A landscape with many valleys, sampled at points; each row gives a point and its height.
A ball rolls from a point to the lowest of its 5 nearest points, and stops where none of them is lower. Distance is the straight distance between rows; heights are no part of it.
j366: [ 12 -27  71  33 -12  31  28   0]  (h 798)
j675: [ -4  19 -42  34  42 -14 -18 -25]  (h 205)
j312: [ 12   4   4 -12 -20  -3  21 -25]  (h 372)
j658: [-16  25 -42 -38   4  -2 -15  16]  (h 313)
j310: [ -2  15 -44  18  31 -20 -19 -21]  (h 187)
j648: [-33  37 -40 -24  23 -21 -20 -23]  (h 308)
j546: [  8   9   8 -17 -15 -11  28 -37]  (h 311)
j315: [ 25 -39  -7  13  -3 -11  13   5]  (h 307)
j762: [  0   3  21 -24 -29  10  20  -3]  (h 432)
j28: [ 27 -51  11  13  -7  -8  15  20]  (h 412)
j365: [-13  27 -41  18  29  -9 -21 -10]  (h 175)
j871: [ -2   8  54   3 -23  33  32 -14]  (h 663)
j875: [-43  48 -45 -39  10   3 -36   5]  (h 341)
j207: [  8 -28  29 -14 -33  10  15  15]  (h 79)
j637: [ -2  -4 -28  36  26   0 -21  28]  (h 234)
j565: [ -9 -23  80   6  -5  45  13  26]  (h 512)
j309: [ -4   9 -17 -50 -18 -10   0  -2]  (h 403)
j904: [  2   1  42 -24 -38  22   7  16]  (h 39)
j260: [ 13  -9  -4 -21 -16  -7  17  -1]  (h 465)
j415: [-30  54 -43  -2  28  -2 -41  -4]  (h 125)
j948: [ 17  -7  -1 -11 -11 -20  20 -29]  (h 476)
j840: [-19  66 -20  18   9  -5 -56   3]  (h 179)
j519: [-31  41 -34  -3  21   1 -38  21]  (h 176)
j289: [ 18 -22   7  -6 -10  -4  17   4]  (h 398)
j106: [ 12 -11 -25   5  15 -21   3 -10]  (h 318)
j133: [  1   8  -4 -31 -31  -5  12  -5]  (h 511)
j358: [-33  48 -34  -7  32  -2 -37   8]  (h 165)
j674: [-17  25 -41 -21  27 -39  -9 -43]  (h 385)
j795: [-12  26 -23  37  31  -2 -29  10]  (h 206)
j668: [-12  23 -33 -15  19 -14 -12  -7]  (h 368)
j627: [ 14  -7 -18 -13  -7 -14   9 -21]  (h 445)
j477: [ 28 -43  22  23  -8 -11  31 -17]  (h 562)
j270: [-19  27 -30  12  20  -2 -35   7]  (h 197)
j898: [-10  35 -26  52  31 -32 -34 -39]  (h 214)
j757: [  5  11 -16 -27   5 -32  13 -49]  (h 532)
j741: [  5 -23  62  39   5  32  40 -17]  (h 846)
j573: [-17  54 -18  47  18 -15 -44 -17]  (h 139)
j877: [-14  36 -35  14  35 -21 -36 -39]  (h 126)
j432: [-26  52 -36  12  34 -18 -37 -23]  (h 84)
j845: [  3 -10 -39   2  16  -7  -5   5]  (h 233)
j683: [ 21 -30  23  -6 -25  -6  24   5]  (h 369)
j128: [-19  34 -29 -48   2 -18 -16 -21]  (h 437)
j984: [-22  21 -42 -26  16 -27  -9 -30]  (h 364)
j337: [  3  19  17 -24 -20   4  25 -33]  (h 29)
j500: [ 19   1  38  15 -16  13  39 -26]  (h 750)
j265: [  5   8  -8 -38 -22  -8  14 -26]  (h 415)
j882: [  6  -4 -39  18  26  -9 -17  10]  (h 243)
j815: [-23  45 -21  28  11   8 -49  12]  (h 204)
j469: [  7 -15 -38  30  33 -25  -1 -27]  (h 299)
j288: [-35  43 -46 -29  18  -6 -33  -6]  (h 218)
j323: [ -6 -26  66 -13 -30  36   7  37]  (h 381)
j635: [ -5   2 -34  -1  12   7 -17  39]  (h 223)
j915: [  5  -5 -27 -22   7 -12  -1   6]  (h 221)
j317: [ 11 -33  75   1 -26  24  12  38]  (h 531)
j660: [ 23 -35   2   9 -10 -19  24  -5]  (h 40)
j212: [ 40 -51  35  29 -13  -8  33   5]  (h 820)
j703: [ 18 -48  41  10 -24  17  21  21]  (h 384)
j189: [-10  18 -26  30  19  15 -37  35]  (h 228)
j844: [  0  64  -5  40  -5 -24 -60  -7]  (h 183)
j58: [ 11 -25  57   2 -22  20  28  17]  (h 518)
j831: [ 26 -51  24   1 -18   6   4  36]  (h 349)
j462: [ 21 -66   5   7  -5   2   0  48]  (h 352)
j69: [-13  25 -30 -39   8 -27  -2 -37]  (h 430)
j517: [-13   0  60  -6 -17  44  24  11]  (h 418)
j828: [  7  69  -3  33 -20 -14 -66   8]  (h 211)
j281: [  0 -12  61  16 -12  33  29  -3]  (h 674)
j431: [  6  -8   5 -30 -25  12   9  15]  (h 355)
j885: [  3  -6 -23 -18   6   2   0  16]  (h 177)
j416: [ 18 -16  33   2 -22   3  32 -15]  (h 601)
j335: [ -4  -1 -31  -9  19 -32  -3 -25]  (h 409)
j922: [  5 -29 -23   0   4  -2  -8  43]  (h 235)
j282: [ 15 -46  10 -19 -20   2   7  39]  (h 303)
j484: [ 30 -43 -18  14   9 -21  17 -12]  (h 431)
j778: [ 13 -25 -25  11  16  -9   7  11]  (h 281)
j23: [-16  -7  73 -18 -29  42  14  23]  (h 119)
j76: [-17  -2  60  16  -5  51  30   3]  (h 615)
j176: [ -3   5 -34 -35   1  -2  -9  12]  (h 236)
j348: [  5 -22 -26 -16   4   1   1  31]  (h 212)
j919: [  7 -29   1 -16 -14   7   4  33]  (h 263)
j971: [ 19 -33  52  24 -22  13  37 -15]  (h 819)
j872: [-10   0  52  24  -5  34  40 -27]  (h 767)
j357: [ 15 -45   2  -2   0   0   8  24]  (h 321)
j918: [ 11 -28  35 -11 -26  18   9  35]  (h 287)
j220: [-18 -20  71  34  13  50  33  -5]  (h 751)

Where does a ball stop that starts at each point below?
j882 | j432
j69 | j432
j500 | j660
j872 | j904
j757 | j337
j828 | j432
j128 | j432
j323 | j904
j220 | j904
j948 | j337
j922 | j885

Call two points neighbours if one is among the 5 nearest of the other. Go from one point of each pair to the other, from neighbour to neighbour, staying as low as possible. Name the highest point that can't be avoided.
j660 and j904 | j315
j885 and j337 | j265
j885 and j432 | j189
